Points on a hilly landscape, in no order, each with its height.
From any point a ball rolls to the lowest of the 5 points nearest to it. It stops when none of these is lower. Distance is the straight distance between rows; heights are no part of it.
K_656 h=624: [-35  19   5  17 -45 -10 -16  -6  40   3   9 -19 -28 -23 -12  16 -45  30
 -20  -4]
K_254 h=455: [ 11 -28 -48 -12  -5  14  15  16 -49 -15  11  16  -9  -1  29  11  -9  17
   9  -3]
K_498 h=225: [-15 -10 -15 -23 -19   3  -6 -13 -16  -7 -13  -1  -7 -34   7   2  13  20
  22  14]
K_9 h=311: [ 15   2   6  -4   6  19 -11 -27 -25 -13 -31  -8  10 -27  -4  -5  45  23
  20   5]
K_141 h=682: [ 40 -27 -26  -1   5  31  27  -4 -58 -33  13  15  16   9   3  20  13  41
   1 -26]
K_367 h=619: [-21  33 -21  44 -44  17 -13  13  -2 -17  35  -3 -38  -4   2  22 -50   6
 -10  17]
K_940 h=248: [-16   2   7 -25  -5  -6 -19 -26   2   9 -23  -7   8 -26 -13  -3  23  -1
  26  18]
K_215 h=705: [ 38 -17  -4   4  -5  35  33  -9 -50 -36  -7   4  20   7   4  16  36  53
  -5 -34]
K_598 h=458: [-32  36  19  10  25 -17 -14  31 100  56  -1 -18 -14  -3   2 -38   0  -8
 -24 -12]
K_354 h=689: [-30 -49  -3  28  -8  60  15  16 -36 -49  55 -15 -41  39  35  44  -3 -40
 -38   9]
K_959 h=428: [-35   8  22 -24   1 -25 -10 -10  51  39 -16 -12  11  -8 -16 -19   2 -23
   4   5]
K_714 h=567: [  0  28   7 -13  18 -40 -17  10  65  57 -21   9  33   7 -19 -37   2 -30
  -1  -3]
K_118 h=376: [ 26 -14 -14  -3   2  28   3 -15 -37 -20 -19  -4   6 -18   4   7  40  41
  10  -9]
K_294 h=469: [  8  18  28 -10  21 -19 -26 -27   5  14 -25   2  23 -15 -28 -16  24 -16
  20  18]
K_49 h=519: [-24  46  14  20  25 -26 -11  37 105  60  -1 -13 -13  -4   7 -44   5  -7
 -24 -11]
K_296 h=582: [ -9  13  24 -21  15 -23 -24 -23  21  27 -19  -3  24 -12 -24 -15  16 -22
  20  13]
K_373 h=310: [ -6 -15 -37 -17 -24   4   8   6 -26 -12  -3   7 -15 -22  22   3  -6  22
  18  12]
K_295 h=401: [-46   5  26 -20 -21 -18  -6  -6  50  26 -10 -23 -10 -17 -10  -4 -10   1
  -3   0]
K_255 h=521: [ 32 -45 -26   6  21  24  34 -18 -74 -48  36  21  15  44   1  35 -19   4
   1 -22]
K_462 h=93: [-28  27  -9  33 -48   4 -16   4  14  -9  22  -6 -35 -12  -7  19 -56  20
 -16   7]
K_860 h=672: [  7  26  23 -15  22 -33 -25 -17  30  35 -22   8  34  -3 -29 -23  10 -25
  10   7]
K_602 h=741: [-32 -59  -8  20  -6  50  20  10 -44 -43  49   0 -29  47  38  38  -8 -45
 -25   0]
K_751 h=531: [ 33 -30 -40  -7   6  27  16   0 -56 -25  10  14   9   3  19  16   5  32
   9 -18]
K_461 h=216: [  5   4  15 -10   9   2 -21 -28 -13  -3 -29  -4   9 -26 -10  -7  37   8
  25  15]
K_198 h=537: [ 39 -43  -6   9  17  24  51 -27 -84 -67  35  17  16  54 -16  45 -15   4
   1 -23]
K_800 h=278: [-45  11  31 -13 -11 -19  -7   0  69  32  -4 -28 -15 -12 -13  -8 -11  -1
 -18 -11]
K_833 h=321: [-29  24  22  -2  18 -29  -6  20  86  58  -8 -11   3   6  -5 -36   3 -21
 -12 -10]
K_770 h=517: [ -3 -39 -37   7  -3  25  19  25 -55 -27  33  12 -23  32  42  17 -19 -26
  -5  -4]
K_763 h=504: [ -2 -22 -40   5 -14  13  20  28 -47 -23  23  12 -28  17  39  12 -22 -10
   0   4]
K_276 h=155: [-20 -35 -14  23  -8  45  19  25 -42 -37  46  -7 -38  40  40  30 -14 -39
 -22   7]
K_775 h=583: [ 22 -42 -45  -5   9  23  20   7 -62 -28  24  18   3  23  22  20 -14   7
   5 -16]
K_252 h=477: [-15   8  18 -23   7 -17 -21 -24  17  20 -19  -8  17 -19 -19 -11  19 -15
  22  16]
K_482 h=628: [-10 -41 -27  12  -4  33  21  25 -50 -33  40   4 -28  42  41  17 -20 -35
 -15   2]
K_453 h=740: [ 43 -30 -12   1   6  29  38 -10 -64 -45  17  16  21  27  -2  26   8  42
  -6 -35]
K_896 h=639: [ -8 -15 -32  15 -19  26  16  33 -42 -25  34   6 -38  24  38  15 -24 -23
 -10  10]
K_850 h=328: [  6  14  23  -9  15  -6 -25 -31  -6   6 -26  -7  14 -23 -19  -9  34  -5
  22  20]
K_69 h=558: [ 48  43  56  17  27 -37  -6 -12  -7   1 -36  10  21  -5 -25 -13  24  -4
   2  19]
K_944 h=290: [-37  15  24 -19   4 -27  -9   3  66  45 -10 -14   4  -2 -10 -22   2 -20
 -11  -6]
K_601 h=283: [-43  19  23   4   5  -6 -20   7  87  34  -1 -33 -21 -12 -10  -9 -12  10
 -37 -19]
K_2 h=643: [-36  16   3  12 -44 -10  -5  -4  28   1   7 -14 -34 -22  -8  12 -42  25
 -12   4]
K_546 h=700: [-19 -23  -7  33  -7  65   1  27 -29 -44  59 -23 -46  27  27  43  -8 -36
 -33  17]
K_452 h=607: [ 30  33  35  -1  28 -33 -26 -16  14  22 -25   9  35  -7 -36 -22  13 -18
   9  14]
K_672 h=463: [ 14 -62 -27   5  24  30  29 -24 -71 -47  41  17  11  53  11  37 -21 -24
   5 -16]
K_286 h=154: [-37  18  30 -10   7 -19  -8  11  80  44  -3 -24  -9  -3 -10 -22  -4 -12
 -19 -12]
K_685 h=464: [ 20  23  34   2  22 -18 -26 -23  -5   9 -29  -1  24 -13 -28 -12  28 -11
  16  22]
K_58 h=299: [ 12 -18 -29 -13  -5  20  -2 -11 -36 -16 -11   6   1 -24  13   6  23  33
  17  -1]
K_28 h=615: [ 53  47  55  19  29 -45  -5  -4   3   6 -32  13  28  -2 -29 -16  20  -2
   1  18]
K_430 h=379: [ 24 -24 -34 -12  -3  22   8  -5 -44 -20  -4   7   3 -15  14   5  17  37
  14  -8]
K_417 h=386: [-31  17  24 -21  10 -29  -9   0  63  47 -15  -8  12  -1 -15 -24   3 -29
   1  -2]
K_308 h=617: [-15  23 -21  42 -27  31  -4  28 -19 -26  45  -7 -44  10  16  20 -35 -15
  -8  24]
K_643 h=242: [  2 -14 -26 -16 -12  12  -3  -8 -29  -9 -15   3  -4 -29  10   5  14  30
  21   6]
K_663 h=404: [ -8 -70 -25   6  14  33  26 -13 -63 -44  40  14  -3  51  26  30 -17 -41
  -3  -9]
K_484 h=505: [ -9  36   1   6  17 -41  -7  32  86  65 -20   4  15   9  -1 -52   3 -21
  -4 -10]
K_977 h=446: [-19  16 -20  19 -44   5   8  22 -15 -18  19   0 -43  -8  17  12 -38   6
   1  18]
K_230 h=497: [-12   6 -27  23 -30  15  11  32 -33 -23  31   4 -44   8  29  11 -30  -8
  -6  20]
K_600 h=247: [ 71  49  32   7  15 -53  -9  15  53  27 -34  24  54 -18 -38 -34  -3  16
  -7  -8]
K_530 h=533: [-19  12  24 -23  13 -28 -18 -12  42  39 -15  -4  21  -4 -20 -21  10 -28
  11   5]
K_890 h=474: [ 62  43  11  -1  19 -51 -19  15  62  39 -32  25  54  -7 -34 -39  -4   5
  -3  -9]
K_394 h=309: [-27  -8 -10 -25 -31  -7  -5  -9  -4  -4 -11  -3 -15 -32   8   2  -1  18
  21  15]
K_594 h=506: [-31  10  -5   4 -51  -9   2   5  12  -5   5  -8 -37 -25   5  10 -34  20
  -1  10]
K_667 h=551: [-27   8  25 -24  -1 -25 -15 -19  35  32 -19  -9  14 -13 -19 -14   9 -20
  17  10]
K_892 h=460: [ 20 -29 -44 -12  -1  21  14   4 -50 -20   7  14   4  -4  21  10   4  31
  10 -12]
K_907 h=392: [ -9  -6 -36   1 -29   7  15  25 -34 -20  13   9 -34  -4  33   9 -23   5
   6  12]
K_520 h=539: [ 60  49  48  12  21 -50 -11  -3  20  19 -28  19  41  -8 -38 -22   2   0
  -2   9]
K_125 h=39: [-10  -1   0 -21  -3   1 -15 -23  -8  -1 -23  -5   6 -32  -4  -3  27  11
  25  16]
K_788 h=362: [-19  -4 -27  -7 -40  -4  10  13 -19  -9   3   4 -32 -17  18   7 -21  17
  12  13]
K_106 h=415: [-36  37  20  13  28  -6 -26  26 103  47   5 -27 -19 -11  -1 -26  -2   5
 -36 -15]
K_73 h=244: [ 26   0  11   7   6  27   3 -22 -34 -23 -32 -10   6  -9   0  -1  53  33
   8  -8]
K_188 h=411: [-23  21  21 -14  12 -30  -9  13  70  54 -15  -5  14   4 -12 -28   2 -30
  -4  -8]
K_507 h=516: [ 33 -45 -17   8  22  25  43 -30 -79 -60  37  19  15  52 -10  42 -19  -1
   6 -22]
K_29 h=540: [-40  -2  12 -26 -26 -17  -7 -12  22  10 -13 -14 -10 -26  -5  -5  -3   4
  12  11]
K_368 h=602: [-18 -55 -19  13  -1  38  25  10 -50 -38  44   4 -20  49  41  28 -14 -44
 -16  -2]
K_812 h=364: [-39  14  21   7 -19  -5 -21  -3  67  22   0 -30 -23 -19 -14   5 -30  21
 -33 -14]
K_112 h=341: [ 27  13  30  16  14  13  -2 -23 -27 -18 -39 -14   4 -17  -6  -6  54  18
  10   3]
K_312 h=535: [-34   2  24 -29 -10 -23 -13 -14  41  28 -13 -14   2 -17 -16 -12   2 -14
   5   3]
K_556 h=470: [-45   3  21 -20 -27 -15  -5 -10  42  18  -8 -19 -14 -23  -7  -2 -12   6
   0   4]
K_280 h=439: [-16  38  10   8  20 -37  -6  35  96  67 -11  -3   1   4   4 -49   4 -19
 -14  -8]
K_978 h=768: [-14  -2 -16  38 -11  51   2  32 -33 -40  55 -12 -44  25  27  30 -17 -34
 -24  21]
K_11 h=347: [ 24  20  33  12  20   3 -12 -24 -21 -10 -37 -12   9 -14 -12 -10  50   9
  13  12]
K_243 h=408: [ 26  27  42  13  26 -11 -15 -23 -16  -3 -36  -4  10 -10 -18 -12  42   3
   9  16]
K_817 h=313: [ -2 -63 -31   6  13  31  23  -4 -63 -37  39  15  -4  49  30  27 -24 -36
   0  -9]
K_505 h=648: [ 31  37  -1  -4  23 -45 -18  14  65  52 -27  24  45   2 -26 -40  -4 -16
   5  -8]
K_47 h=436: [ 73  54  51   7  11 -55   1  14  42  21 -34  22  52 -17 -34 -28   0  20
 -13   2]
K_325 h=303: [ 27   7  24  12  10  21   4 -20 -33 -21 -37 -13   9  -7   1  -4  57  30
   9  -2]
K_694 h=733: [-25 -32  -8  34  -5  81  -5  19 -26 -51  63 -28 -47  24  21  61  -3 -28
 -40  17]
K_23 h=113: [ -3 -57 -35   8   6  30  23   6 -58 -33  37  12  -6  48  34  25 -20 -33
  -5  -9]
K_180 h=543: [ 26 -40 -45  -7   8  22  20   4 -57 -25  19  15   5  15  20  18  -8  16
   5 -17]
K_538 h=552: [ 32 -20 -14   0   1  38  19 -11 -47 -29  -8   2  15  -4   9  11  32  49
   0 -21]
K_65 h=420: [-35  -5   4 -22 -36 -13  -1  -9  11   4 -11 -10 -18 -31   2   1  -9  14
  15  13]
K_324 h=591: [ 36 -40 -30   2  18  26  33  -9 -67 -41  30  17  18  30   2  27  -8  23
   2 -30]
K_458 h=456: [ 19 -29 -49 -12  -3  19  15   8 -52 -21   8  15  -3   0  25   9  -4  21
   9  -9]
K_876 h=475: [-10  28  13 -11  16 -37 -10  15  74  63 -21   5  18   8 -11 -39   2 -28
  -2  -6]
K_715 h=384: [ 13 -24 -44 -16 -10  14   7   4 -42 -18   1  12   0 -15  20   6   2  27
  16   0]
K_997 h=646: [ 44 -34  -7   5   7  25  49 -15 -71 -54  27  15  21  41  -8  37  -3  33
  -5 -34]
K_839 h=435: [-28  13 -13   7 -49  -7   5  10  -5 -10   8  -3 -39 -19  10   9 -36  18
   4  11]
K_84 h=312: [ 14 -12 -14 -10   0  17  -6 -17 -29 -14 -21  -4   1 -28   4   1  36  31
  22   3]
K_935 h=654: [  6  28  15 -14  20 -37 -20   1  50  50 -19  13  33  -1 -26 -31   3 -30
   7   0]
K_206 h=638: [ 35  36  23  -4  28 -38 -24  -7  37  37 -23  19  41  -3 -37 -27   4 -20
   3   5]
K_688 h=459: [-29   1  14 -29 -10 -15 -14 -21  19  14 -20 -11   5 -26  -9  -7  10  -7
  22  15]
K_560 h=612: [ 15  32  -6  -6  20 -51 -14  23  77  61 -27  18  37   6 -15 -45   1 -20
   2  -6]
K_244 h=468: [ 60  46  31   5  24 -48 -15   3  42  28 -27  22  48  -6 -37 -25   0   1
  -6   1]
K_371 h=429: [-43  11  19   0 -29  -9 -12  -4  55  18   2 -25 -24 -21 -14   7 -33  21
 -23  -8]

Two balls start at each pair of points below. Name the first point that both come to, or write never.
K_296 and K_860: never
K_715 and K_230: K_498
K_141 and K_763: K_498
K_453 and K_180: K_58

Where does a ball stop that starts at each point below?
K_775: K_125
K_458: K_125
K_308: K_125
K_69: K_125
